The views of a scene show one set of named points, each view turned or mirrored, shifted and resized as a whole, with a little noise and some points left out.
In the rows, zero is written as 128.

Scene 1
View 1
Q_571: [86, 129, 112, 178, 125, 143, 110, 94, 103, 115, 133, 126, 117, 131, 131, 135, 108, 94, 118, 128, 147, 119, 138, 115, 147, 138, 90, 150, 100, 109, 158, 152, 117, 139]
Q_70: [78, 105, 85, 244, 127, 103, 104, 78, 75, 108, 123, 106, 86, 111, 136, 123, 101, 108, 124, 98, 119, 155, 167, 59, 156, 86, 72, 163, 92, 97, 173, 118, 132, 154]
Q_646: [125, 141, 133, 112, 132, 119, 137, 101, 126, 103, 135, 173, 157, 102, 131, 110, 88, 144, 185, 116, 186, 113, 127, 111, 139, 131, 109, 96, 105, 158, 139, 181, 105, 139]
Q_639: [124, 146, 140, 108, 138, 136, 134, 105, 131, 110, 129, 157, 157, 126, 125, 127, 81, 131, 165, 135, 179, 97, 124, 136, 130, 159, 109, 107, 112, 148, 143, 175, 109, 133]
Q_429: [51, 121, 87, 216, 103, 156, 86, 81, 81, 118, 152, 128, 93, 120, 141, 133, 149, 55, 79, 114, 143, 142, 148, 92, 166, 110, 71, 171, 86, 92, 158, 162, 115, 143]
Q_858: [117, 157, 148, 85, 131, 161, 129, 111, 140, 114, 143, 168, 166, 132, 126, 132, 94, 113, 150, 149, 192, 84, 111, 162, 131, 179, 113, 105, 113, 147, 138, 194, 101, 126]
Q_614: [144, 130, 131, 134, 149, 88, 148, 100, 119, 100, 112, 151, 149, 101, 129, 110, 52, 178, 207, 108, 164, 121, 141, 93, 129, 122, 108, 98, 110, 157, 150, 148, 119, 145]
Q_352: [101, 144, 121, 105, 108, 147, 115, 99, 119, 102, 166, 202, 158, 86, 143, 99, 141, 106, 157, 113, 213, 120, 115, 102, 157, 117, 104, 96, 91, 162, 122, 214, 86, 140]
Q_611: [148, 140, 143, 104, 150, 98, 153, 104, 131, 99, 116, 162, 164, 106, 127, 110, 52, 178, 211, 117, 179, 108, 131, 112, 125, 141, 114, 85, 114, 164, 144, 162, 113, 140]
Q_286: [121, 133, 128, 141, 141, 114, 134, 100, 118, 107, 119, 143, 140, 119, 127, 123, 74, 142, 168, 120, 159, 114, 137, 110, 134, 137, 102, 117, 109, 140, 155, 154, 117, 140]
Q_505: [137, 137, 139, 124, 147, 108, 144, 103, 124, 104, 115, 148, 152, 116, 126, 120, 59, 162, 189, 122, 165, 109, 135, 114, 128, 143, 109, 105, 113, 150, 151, 154, 117, 139]
Q_306: [128, 141, 136, 118, 140, 121, 136, 103, 126, 105, 127, 156, 155, 114, 128, 119, 75, 146, 178, 124, 174, 107, 128, 119, 130, 146, 108, 105, 111, 150, 146, 167, 111, 137]
Q_959: [59, 134, 103, 180, 106, 168, 90, 88, 96, 115, 154, 143, 112, 127, 136, 136, 147, 58, 86, 128, 162, 122, 132, 116, 160, 130, 81, 157, 91, 103, 154, 177, 106, 137]
Q_371: [103, 122, 117, 201, 148, 119, 122, 95, 100, 118, 103, 84, 107, 153, 121, 150, 58, 120, 126, 135, 109, 116, 154, 120, 129, 150, 86, 161, 117, 96, 179, 111, 138, 139]
View 2
Q_505: [123, 121, 109, 119, 130, 132, 132, 116, 128, 147, 150, 94, 155, 91, 99, 148, 161, 153, 139, 140, 115, 155, 141, 142, 159, 126, 113, 121, 133, 118, 128, 135, 99, 101]
Q_70: [68, 186, 70, 155, 128, 141, 100, 167, 112, 135, 109, 111, 166, 93, 194, 127, 95, 193, 139, 153, 77, 101, 80, 144, 178, 108, 138, 149, 131, 98, 178, 162, 120, 161]
Q_286: [112, 136, 104, 126, 132, 133, 124, 126, 127, 144, 140, 99, 157, 91, 118, 143, 149, 161, 140, 142, 108, 144, 127, 140, 161, 122, 120, 127, 133, 115, 136, 139, 102, 112]
Q_858: [131, 117, 143, 96, 157, 130, 151, 105, 149, 134, 137, 110, 136, 99, 101, 142, 172, 128, 150, 139, 120, 157, 138, 131, 145, 113, 123, 114, 123, 149, 106, 119, 77, 95]
Q_639: [122, 124, 127, 107, 145, 129, 139, 113, 140, 138, 141, 105, 145, 95, 105, 143, 163, 143, 143, 142, 114, 153, 136, 138, 150, 118, 120, 118, 128, 136, 117, 130, 87, 102]
Q_646: [123, 133, 114, 115, 135, 121, 136, 115, 145, 133, 149, 97, 142, 83, 89, 146, 154, 152, 116, 149, 105, 142, 145, 153, 149, 135, 120, 124, 138, 128, 128, 145, 88, 103]
Q_429: [73, 189, 115, 125, 171, 138, 131, 156, 147, 109, 87, 141, 140, 102, 209, 114, 96, 165, 147, 155, 72, 91, 66, 136, 154, 86, 160, 145, 121, 145, 155, 150, 84, 163]
Q_959: [87, 174, 128, 116, 174, 136, 138, 142, 155, 109, 95, 138, 134, 101, 185, 121, 113, 151, 146, 154, 82, 105, 81, 136, 147, 93, 153, 137, 122, 153, 141, 141, 77, 148]
Q_614: [117, 129, 86, 132, 111, 125, 119, 123, 118, 152, 161, 80, 163, 82, 90, 151, 155, 169, 123, 144, 110, 148, 148, 153, 165, 140, 107, 126, 142, 98, 144, 150, 111, 103]
Q_352: [119, 153, 135, 105, 161, 108, 149, 117, 177, 102, 136, 112, 117, 78, 96, 140, 138, 145, 90, 162, 85, 119, 136, 163, 133, 135, 139, 130, 138, 156, 126, 155, 61, 114]
Q_571: [93, 158, 113, 123, 152, 141, 127, 139, 134, 130, 111, 122, 151, 102, 167, 127, 125, 159, 156, 144, 93, 123, 94, 133, 161, 100, 136, 132, 124, 131, 141, 138, 95, 137]
Q_306: [120, 128, 113, 117, 136, 128, 133, 118, 135, 142, 146, 98, 148, 88, 100, 145, 159, 151, 133, 144, 111, 149, 139, 145, 154, 126, 118, 121, 134, 124, 127, 136, 93, 103]
View 3
Q_646: [133, 150, 116, 141, 132, 148, 122, 104, 137, 130, 141, 141, 138, 121, 117, 125, 120, 104, 128, 99, 123, 127, 136, 95, 113, 141, 97, 143, 120, 126, 112, 141, 141, 119]
Q_571: [128, 135, 125, 140, 126, 147, 133, 129, 153, 84, 131, 131, 134, 129, 131, 126, 130, 127, 140, 105, 132, 122, 95, 132, 85, 162, 112, 109, 134, 132, 123, 135, 135, 134]
Q_611: [124, 149, 122, 144, 133, 161, 109, 101, 121, 146, 139, 143, 142, 137, 121, 133, 123, 103, 131, 97, 121, 110, 145, 83, 111, 130, 98, 153, 122, 128, 104, 134, 142, 115]
Q_429: [137, 133, 119, 136, 122, 134, 146, 136, 179, 53, 132, 124, 117, 110, 137, 110, 125, 131, 142, 115, 143, 142, 70, 156, 78, 180, 119, 94, 140, 138, 131, 140, 128, 143]
Q_70: [126, 124, 121, 137, 114, 162, 115, 124, 160, 73, 131, 124, 92, 136, 161, 106, 122, 127, 155, 121, 148, 118, 79, 141, 69, 167, 132, 119, 157, 159, 101, 134, 118, 137]
Q_505: [124, 146, 124, 145, 133, 158, 117, 109, 126, 132, 135, 141, 147, 138, 121, 135, 127, 111, 133, 96, 121, 110, 132, 95, 103, 138, 101, 139, 122, 126, 112, 133, 142, 120]
Q_371: [110, 129, 138, 148, 124, 170, 117, 134, 134, 86, 121, 127, 138, 159, 146, 136, 138, 138, 151, 106, 133, 93, 87, 128, 65, 157, 126, 103, 142, 142, 112, 123, 132, 131]
Q_614: [124, 142, 122, 143, 129, 167, 105, 101, 126, 138, 138, 141, 127, 142, 133, 127, 121, 108, 138, 104, 127, 107, 137, 89, 101, 133, 108, 152, 130, 138, 97, 133, 135, 118]
Q_639: [127, 148, 125, 145, 136, 149, 129, 116, 132, 123, 135, 140, 158, 129, 112, 137, 129, 113, 128, 93, 118, 119, 130, 101, 107, 143, 96, 128, 117, 118, 123, 136, 145, 123]
Q_286: [126, 142, 123, 144, 129, 158, 117, 112, 135, 118, 133, 138, 137, 135, 128, 129, 126, 115, 137, 101, 126, 115, 121, 106, 98, 145, 106, 134, 129, 131, 111, 133, 138, 123]
Q_306: [127, 147, 123, 143, 133, 153, 122, 110, 133, 128, 136, 139, 147, 130, 120, 131, 124, 110, 131, 97, 122, 119, 131, 97, 105, 140, 99, 136, 122, 125, 113, 135, 141, 122]
Q_959: [137, 139, 118, 138, 128, 130, 150, 134, 171, 68, 133, 129, 132, 107, 125, 117, 126, 126, 136, 106, 134, 143, 85, 145, 89, 175, 110, 99, 131, 126, 136, 141, 135, 140]
Q_352: [148, 154, 107, 136, 135, 126, 141, 106, 158, 118, 147, 141, 132, 92, 109, 112, 113, 98, 121, 101, 125, 155, 130, 107, 124, 152, 90, 139, 116, 119, 126, 150, 141, 126]
View 4
Q_611: [128, 118, 164, 117, 95, 126, 133, 145, 115, 123, 117, 119, 126, 107, 113, 69, 115, 145, 106, 129, 156, 148, 140, 119, 166, 114, 127, 149, 149, 120, 81, 121, 117, 172]
Q_352: [125, 90, 139, 119, 139, 128, 94, 101, 118, 150, 139, 147, 149, 125, 144, 135, 143, 119, 136, 98, 143, 123, 142, 119, 109, 138, 134, 110, 130, 133, 101, 117, 80, 158]
Q_306: [134, 116, 147, 125, 102, 122, 126, 147, 112, 124, 126, 108, 124, 117, 135, 97, 116, 130, 115, 130, 156, 133, 142, 118, 141, 117, 129, 139, 144, 134, 90, 116, 120, 156]
Q_959: [150, 111, 96, 152, 132, 94, 105, 123, 92, 123, 159, 90, 132, 149, 212, 165, 124, 95, 154, 131, 149, 98, 149, 113, 68, 117, 141, 99, 118, 182, 129, 98, 126, 130]
Q_286: [139, 124, 140, 133, 101, 111, 135, 145, 100, 117, 131, 102, 124, 120, 155, 93, 111, 131, 121, 137, 153, 135, 143, 119, 136, 107, 133, 135, 140, 148, 98, 112, 131, 159]
Q_371: [165, 147, 113, 156, 84, 83, 157, 173, 79, 90, 140, 52, 106, 133, 205, 100, 90, 120, 130, 171, 159, 123, 146, 115, 116, 83, 140, 135, 137, 185, 118, 98, 177, 141]
Q_646: [129, 110, 149, 120, 110, 125, 120, 131, 114, 131, 129, 126, 132, 116, 132, 97, 123, 132, 119, 118, 150, 135, 140, 119, 141, 122, 131, 134, 140, 131, 91, 118, 107, 164]
Q_505: [135, 121, 150, 125, 96, 123, 130, 153, 111, 120, 124, 103, 121, 115, 132, 89, 113, 134, 111, 134, 160, 135, 142, 118, 148, 114, 129, 144, 147, 132, 88, 117, 125, 160]
Q_858: [121, 107, 131, 120, 111, 132, 94, 165, 128, 139, 130, 88, 113, 129, 115, 142, 122, 107, 110, 120, 182, 103, 143, 115, 121, 140, 120, 134, 146, 120, 84, 122, 106, 132]
Q_429: [164, 119, 85, 162, 132, 80, 119, 112, 79, 115, 164, 90, 136, 151, 244, 160, 119, 96, 168, 136, 139, 104, 149, 115, 57, 104, 150, 91, 113, 204, 142, 91, 138, 132]
Q_571: [152, 125, 108, 150, 113, 95, 127, 140, 91, 114, 147, 84, 123, 137, 198, 129, 110, 110, 140, 141, 152, 115, 148, 118, 96, 105, 140, 117, 128, 175, 119, 101, 141, 141]
Q_639: [133, 117, 142, 125, 103, 124, 120, 155, 114, 127, 127, 98, 118, 118, 131, 107, 115, 126, 112, 133, 167, 124, 143, 117, 137, 122, 126, 137, 146, 131, 89, 117, 119, 153]
View 5
Q_858: [140, 98, 94, 152, 123, 119, 148, 143, 104, 127, 158, 122, 110, 152, 135, 104, 108, 145, 131, 89, 128, 108, 157, 140, 108, 122, 134, 136, 90, 109, 153, 138, 150, 131]
Q_639: [144, 97, 101, 154, 117, 125, 142, 127, 104, 135, 152, 117, 124, 156, 130, 109, 115, 132, 131, 103, 126, 110, 146, 145, 119, 133, 134, 147, 92, 120, 152, 126, 153, 124]
Q_646: [147, 95, 118, 144, 114, 122, 141, 120, 96, 140, 148, 110, 136, 145, 117, 121, 126, 128, 140, 100, 125, 114, 150, 150, 119, 142, 126, 155, 97, 119, 149, 115, 157, 119]
Q_306: [147, 96, 109, 154, 114, 127, 139, 119, 101, 139, 149, 112, 132, 155, 126, 113, 122, 125, 134, 107, 124, 112, 143, 150, 124, 140, 132, 153, 95, 124, 150, 117, 155, 119]
Q_959: [112, 111, 98, 125, 134, 161, 121, 152, 148, 138, 140, 111, 128, 129, 118, 128, 126, 110, 96, 99, 126, 108, 145, 110, 110, 126, 133, 128, 83, 160, 154, 127, 115, 121]
Q_611: [162, 90, 118, 160, 107, 115, 145, 104, 85, 141, 149, 111, 139, 162, 124, 113, 122, 128, 149, 111, 122, 114, 140, 164, 130, 147, 130, 166, 101, 113, 148, 109, 170, 116]
Q_614: [158, 92, 121, 157, 106, 126, 136, 97, 95, 147, 144, 106, 150, 161, 120, 118, 130, 112, 142, 121, 121, 115, 131, 160, 137, 153, 130, 171, 100, 129, 147, 101, 166, 111]
Q_429: [102, 114, 96, 118, 135, 180, 110, 153, 168, 144, 133, 107, 139, 126, 115, 137, 130, 91, 78, 109, 125, 109, 135, 100, 117, 128, 131, 128, 79, 184, 153, 122, 103, 115]
Q_352: [127, 101, 130, 114, 123, 125, 138, 143, 101, 137, 148, 108, 134, 115, 103, 135, 136, 133, 134, 76, 122, 115, 170, 133, 102, 134, 118, 142, 94, 119, 148, 122, 140, 120]
Q_371: [140, 103, 78, 171, 122, 169, 117, 114, 152, 145, 136, 112, 139, 178, 143, 108, 112, 89, 95, 145, 125, 107, 105, 133, 144, 138, 147, 151, 84, 174, 153, 114, 135, 117]
Q_571: [125, 106, 93, 142, 125, 159, 121, 135, 142, 141, 138, 111, 134, 148, 127, 121, 122, 104, 101, 115, 126, 109, 131, 123, 124, 133, 137, 140, 85, 160, 153, 121, 126, 119]
Q_70: [125, 106, 110, 133, 122, 181, 105, 113, 158, 156, 125, 97, 165, 144, 113, 138, 140, 68, 91, 137, 120, 114, 112, 120, 144, 152, 135, 157, 88, 195, 148, 95, 120, 104]
Q_286: [147, 98, 108, 153, 115, 137, 133, 115, 113, 142, 145, 111, 139, 158, 126, 116, 123, 115, 126, 117, 122, 112, 134, 146, 129, 142, 134, 156, 93, 137, 150, 111, 152, 117]
Q_505: [152, 95, 108, 160, 112, 126, 140, 114, 100, 140, 148, 113, 133, 163, 129, 109, 119, 125, 136, 113, 124, 112, 138, 153, 128, 141, 133, 157, 96, 123, 150, 116, 159, 119]

Which points are out of place in each view (at most two, in the order of its rows)? Write none if all are in place.
view 1 -> Q_429, Q_505
view 2 -> Q_858
view 3 -> none
view 4 -> Q_639
view 5 -> Q_959

Scene 2
View 1
Q_198: [102, 108, 137, 120, 117, 110, 82, 116, 93, 103, 131, 132, 101, 167, 164, 128, 121, 104, 134, 166, 102, 136, 124, 85, 147, 141, 145, 157, 155, 132, 85, 163, 150, 138]
Q_370: [105, 143, 150, 139, 135, 133, 101, 126, 103, 80, 123, 141, 94, 173, 127, 134, 124, 123, 130, 171, 103, 142, 130, 102, 167, 148, 154, 126, 167, 120, 121, 154, 133, 134]
Q_746: [128, 136, 148, 124, 127, 122, 116, 128, 98, 131, 131, 122, 112, 120, 129, 121, 68, 140, 112, 150, 76, 123, 138, 129, 156, 157, 117, 148, 143, 125, 97, 104, 120, 166]
Q_291: [117, 117, 142, 116, 116, 110, 97, 123, 93, 132, 133, 122, 113, 130, 150, 118, 89, 123, 119, 153, 88, 123, 132, 110, 142, 150, 125, 163, 143, 135, 85, 123, 135, 160]
Q_264: [89, 141, 166, 144, 130, 126, 105, 135, 106, 83, 122, 143, 102, 175, 121, 133, 164, 120, 134, 169, 120, 130, 131, 97, 148, 158, 173, 136, 158, 134, 129, 154, 132, 131]
Q_907: [116, 165, 171, 145, 139, 139, 129, 142, 110, 101, 122, 136, 109, 141, 97, 129, 115, 149, 117, 157, 94, 123, 139, 134, 162, 166, 147, 124, 153, 122, 137, 109, 112, 150]
Q_684: [91, 129, 148, 140, 130, 129, 89, 124, 101, 64, 124, 147, 89, 194, 141, 139, 155, 105, 142, 181, 118, 147, 126, 81, 160, 142, 170, 128, 174, 127, 120, 181, 147, 119]
Q_824: [93, 138, 154, 140, 131, 129, 98, 130, 103, 71, 123, 144, 94, 183, 129, 135, 151, 114, 137, 175, 114, 138, 130, 90, 160, 147, 168, 129, 169, 126, 123, 167, 139, 125]
Q_231: [74, 155, 186, 161, 132, 134, 113, 147, 113, 61, 119, 150, 105, 193, 99, 135, 215, 121, 141, 172, 139, 127, 131, 93, 145, 167, 206, 124, 161, 139, 158, 163, 128, 118]
Q_666: [136, 159, 160, 129, 134, 133, 134, 138, 103, 136, 129, 123, 117, 104, 106, 121, 59, 160, 104, 146, 70, 117, 143, 151, 163, 164, 114, 138, 141, 120, 115, 79, 107, 176]
Q_849: [86, 161, 166, 158, 144, 148, 106, 138, 110, 39, 113, 160, 85, 207, 109, 143, 176, 119, 141, 186, 125, 146, 129, 93, 174, 153, 191, 104, 183, 117, 154, 178, 134, 109]
Q_451: [107, 168, 155, 153, 152, 156, 110, 130, 108, 47, 115, 154, 80, 194, 107, 144, 127, 130, 132, 184, 101, 153, 132, 108, 194, 144, 162, 92, 186, 106, 148, 165, 132, 119]
Q_561: [107, 132, 176, 133, 113, 107, 125, 145, 101, 149, 132, 116, 136, 108, 114, 114, 132, 141, 116, 137, 104, 98, 140, 128, 117, 178, 145, 172, 120, 151, 112, 86, 112, 173]
Q_94: [107, 117, 134, 122, 124, 116, 84, 114, 92, 93, 129, 137, 94, 169, 156, 132, 110, 108, 133, 170, 100, 142, 126, 88, 158, 135, 139, 142, 165, 125, 92, 166, 148, 136]
View 2
Q_451: [146, 94, 87, 138, 115, 159, 113, 139, 126, 123, 114, 114, 101, 109, 126, 137, 136, 126, 56, 147, 125, 128, 164, 117, 142, 125, 133, 131, 160, 123, 123, 144, 127, 111]
Q_684: [148, 92, 125, 134, 103, 147, 117, 157, 121, 149, 116, 110, 86, 134, 119, 138, 135, 120, 70, 149, 149, 127, 163, 117, 137, 128, 114, 119, 135, 135, 115, 136, 147, 131]
Q_849: [141, 84, 97, 136, 102, 150, 112, 153, 113, 142, 109, 103, 89, 103, 131, 143, 146, 128, 36, 145, 149, 123, 161, 113, 138, 128, 122, 115, 150, 129, 119, 136, 129, 115]
Q_264: [146, 91, 118, 139, 101, 124, 130, 159, 117, 144, 123, 98, 98, 122, 122, 137, 134, 134, 80, 147, 165, 122, 149, 121, 142, 115, 120, 110, 132, 125, 115, 146, 136, 126]
Q_198: [154, 102, 147, 139, 109, 131, 131, 158, 132, 146, 129, 114, 100, 161, 105, 129, 119, 119, 120, 149, 149, 129, 158, 125, 141, 117, 112, 125, 120, 131, 112, 149, 157, 142]
Q_561: [150, 108, 124, 154, 108, 78, 165, 162, 126, 128, 152, 86, 136, 131, 112, 121, 118, 151, 147, 144, 185, 115, 123, 135, 155, 82, 134, 109, 115, 103, 114, 172, 129, 129]
Q_94: [153, 104, 134, 140, 115, 138, 128, 150, 135, 136, 127, 117, 104, 153, 107, 129, 118, 121, 115, 148, 137, 130, 161, 124, 144, 117, 119, 132, 131, 127, 115, 151, 152, 136]
Q_907: [147, 104, 91, 149, 115, 116, 143, 144, 129, 113, 138, 99, 130, 109, 121, 128, 126, 146, 107, 145, 152, 122, 140, 130, 151, 96, 144, 125, 145, 104, 124, 167, 120, 113]
Q_746: [156, 120, 118, 150, 127, 113, 153, 141, 144, 109, 147, 112, 140, 148, 103, 118, 104, 137, 163, 148, 137, 126, 143, 138, 155, 91, 141, 138, 134, 103, 121, 175, 138, 126]
Q_824: [146, 92, 113, 137, 105, 137, 123, 155, 120, 140, 119, 103, 96, 123, 122, 137, 135, 128, 70, 147, 153, 124, 156, 118, 140, 121, 120, 115, 138, 129, 116, 143, 137, 125]
Q_666: [152, 120, 95, 156, 128, 107, 159, 136, 144, 95, 152, 105, 153, 127, 110, 117, 109, 147, 156, 146, 139, 123, 134, 139, 159, 82, 154, 137, 143, 91, 125, 183, 122, 116]
Q_291: [157, 113, 137, 145, 118, 113, 147, 151, 139, 129, 142, 111, 123, 157, 102, 122, 109, 131, 152, 147, 148, 125, 146, 133, 150, 100, 127, 130, 121, 114, 115, 164, 150, 137]
View 3
Q_824: [113, 145, 104, 112, 137, 131, 162, 149, 140, 90, 104, 127, 142, 170, 127, 113, 138, 153, 144, 107, 127, 140, 146, 142, 119, 123, 132, 151, 128, 139, 142, 125, 148, 147]
Q_231: [113, 149, 97, 95, 158, 129, 168, 153, 159, 81, 107, 127, 129, 172, 159, 113, 158, 157, 137, 74, 127, 140, 134, 151, 135, 136, 129, 161, 120, 162, 139, 116, 158, 139]
Q_746: [136, 91, 107, 153, 136, 136, 139, 146, 91, 133, 111, 116, 151, 127, 117, 113, 133, 138, 145, 144, 143, 136, 142, 107, 97, 127, 128, 121, 156, 111, 140, 147, 124, 125]
Q_907: [130, 100, 106, 136, 138, 128, 150, 155, 115, 118, 116, 102, 145, 135, 143, 110, 135, 143, 142, 119, 143, 134, 137, 119, 119, 138, 122, 142, 149, 135, 133, 112, 139, 121]
Q_370: [118, 133, 108, 127, 131, 132, 157, 149, 127, 100, 105, 122, 148, 162, 117, 110, 130, 149, 146, 120, 129, 138, 148, 136, 113, 120, 133, 147, 134, 130, 141, 125, 143, 145]
Q_264: [117, 143, 102, 107, 150, 133, 161, 148, 140, 90, 104, 131, 139, 168, 137, 113, 149, 152, 140, 100, 126, 142, 140, 142, 119, 127, 134, 147, 126, 142, 143, 135, 149, 145]
Q_198: [114, 143, 102, 120, 149, 147, 151, 136, 118, 100, 95, 149, 145, 168, 106, 115, 145, 149, 143, 126, 121, 146, 148, 134, 94, 113, 142, 127, 130, 116, 150, 177, 134, 155]
Q_451: [112, 141, 114, 125, 109, 122, 168, 160, 141, 90, 109, 107, 152, 170, 117, 106, 115, 154, 149, 116, 130, 135, 152, 146, 125, 120, 128, 170, 130, 140, 135, 86, 155, 150]
Q_849: [107, 158, 107, 104, 129, 123, 172, 157, 157, 78, 105, 119, 143, 180, 134, 108, 132, 156, 143, 95, 124, 138, 148, 155, 131, 124, 131, 169, 121, 152, 139, 98, 160, 150]
Q_291: [131, 107, 104, 142, 148, 143, 140, 139, 95, 125, 104, 133, 147, 140, 112, 116, 142, 140, 143, 140, 133, 142, 143, 112, 91, 124, 135, 115, 147, 109, 146, 173, 124, 137]
Q_94: [117, 135, 108, 130, 134, 139, 152, 142, 114, 104, 100, 137, 151, 162, 101, 113, 132, 147, 146, 133, 126, 142, 152, 130, 98, 114, 138, 133, 136, 116, 146, 154, 135, 153]
Q_666: [142, 70, 108, 161, 133, 131, 135, 152, 85, 142, 120, 97, 151, 113, 130, 111, 131, 134, 144, 142, 151, 133, 137, 99, 105, 136, 122, 123, 163, 117, 133, 126, 123, 110]
View 4
Q_451: [106, 110, 130, 114, 121, 156, 128, 124, 111, 125, 151, 127, 117, 125, 117, 137, 132, 108, 154, 122, 157, 113, 126, 135, 139, 124, 168, 147, 144, 150, 94, 93, 140, 153]
Q_907: [112, 116, 99, 100, 111, 147, 125, 143, 125, 108, 133, 96, 134, 117, 117, 159, 128, 117, 118, 136, 132, 123, 140, 131, 130, 152, 151, 125, 123, 135, 111, 100, 143, 121]
Q_824: [124, 116, 132, 105, 125, 165, 116, 124, 120, 129, 152, 107, 121, 130, 123, 130, 137, 124, 149, 133, 152, 114, 113, 130, 128, 120, 141, 144, 130, 124, 96, 99, 152, 135]
Q_370: [115, 110, 120, 111, 125, 153, 118, 131, 119, 125, 140, 108, 132, 121, 126, 131, 136, 120, 148, 133, 139, 115, 117, 130, 138, 128, 147, 143, 134, 122, 103, 102, 149, 131]
Q_94: [111, 101, 119, 116, 135, 147, 108, 131, 121, 129, 129, 103, 145, 113, 139, 116, 141, 125, 153, 139, 124, 113, 105, 125, 145, 123, 136, 144, 133, 102, 107, 112, 152, 121]
Q_264: [132, 120, 126, 102, 123, 167, 115, 127, 124, 127, 151, 96, 121, 132, 122, 134, 138, 129, 141, 137, 149, 115, 115, 126, 121, 124, 135, 138, 124, 120, 98, 101, 153, 129]
Q_561: [135, 124, 87, 89, 114, 149, 110, 150, 140, 106, 125, 63, 148, 116, 126, 156, 135, 139, 100, 154, 111, 128, 127, 121, 118, 158, 115, 112, 103, 98, 122, 112, 156, 89]
Q_291: [111, 104, 97, 110, 129, 138, 106, 142, 129, 116, 116, 83, 159, 105, 141, 128, 140, 130, 131, 147, 103, 119, 112, 122, 144, 140, 125, 130, 122, 91, 120, 118, 153, 98]
Q_849: [128, 121, 143, 106, 123, 175, 126, 118, 113, 131, 165, 119, 106, 141, 112, 134, 135, 117, 156, 127, 171, 111, 116, 136, 124, 113, 153, 149, 135, 146, 87, 90, 150, 152]
Q_198: [119, 103, 123, 114, 140, 153, 102, 130, 124, 131, 130, 96, 147, 117, 142, 110, 145, 133, 154, 144, 124, 111, 97, 122, 142, 117, 124, 145, 130, 91, 108, 115, 159, 113]
Q_746: [101, 102, 87, 108, 122, 130, 114, 148, 127, 106, 111, 88, 159, 100, 135, 143, 133, 120, 121, 142, 102, 122, 129, 126, 148, 154, 141, 124, 126, 108, 124, 114, 144, 103]
Q_231: [148, 134, 142, 96, 119, 185, 120, 119, 122, 131, 172, 101, 101, 148, 111, 139, 138, 130, 144, 134, 174, 114, 114, 131, 106, 115, 135, 143, 121, 137, 88, 89, 155, 142]
Q_684: [128, 114, 136, 109, 130, 165, 112, 122, 119, 134, 151, 107, 124, 132, 128, 119, 141, 127, 158, 135, 151, 112, 104, 127, 129, 112, 136, 150, 131, 117, 96, 102, 156, 134]

Which points are out of place in each view (at most two, in the order of its rows)? Write none if all are in place.
view 1 -> Q_824, Q_94
view 2 -> Q_746
view 3 -> Q_264, Q_198
view 4 -> Q_231, Q_684
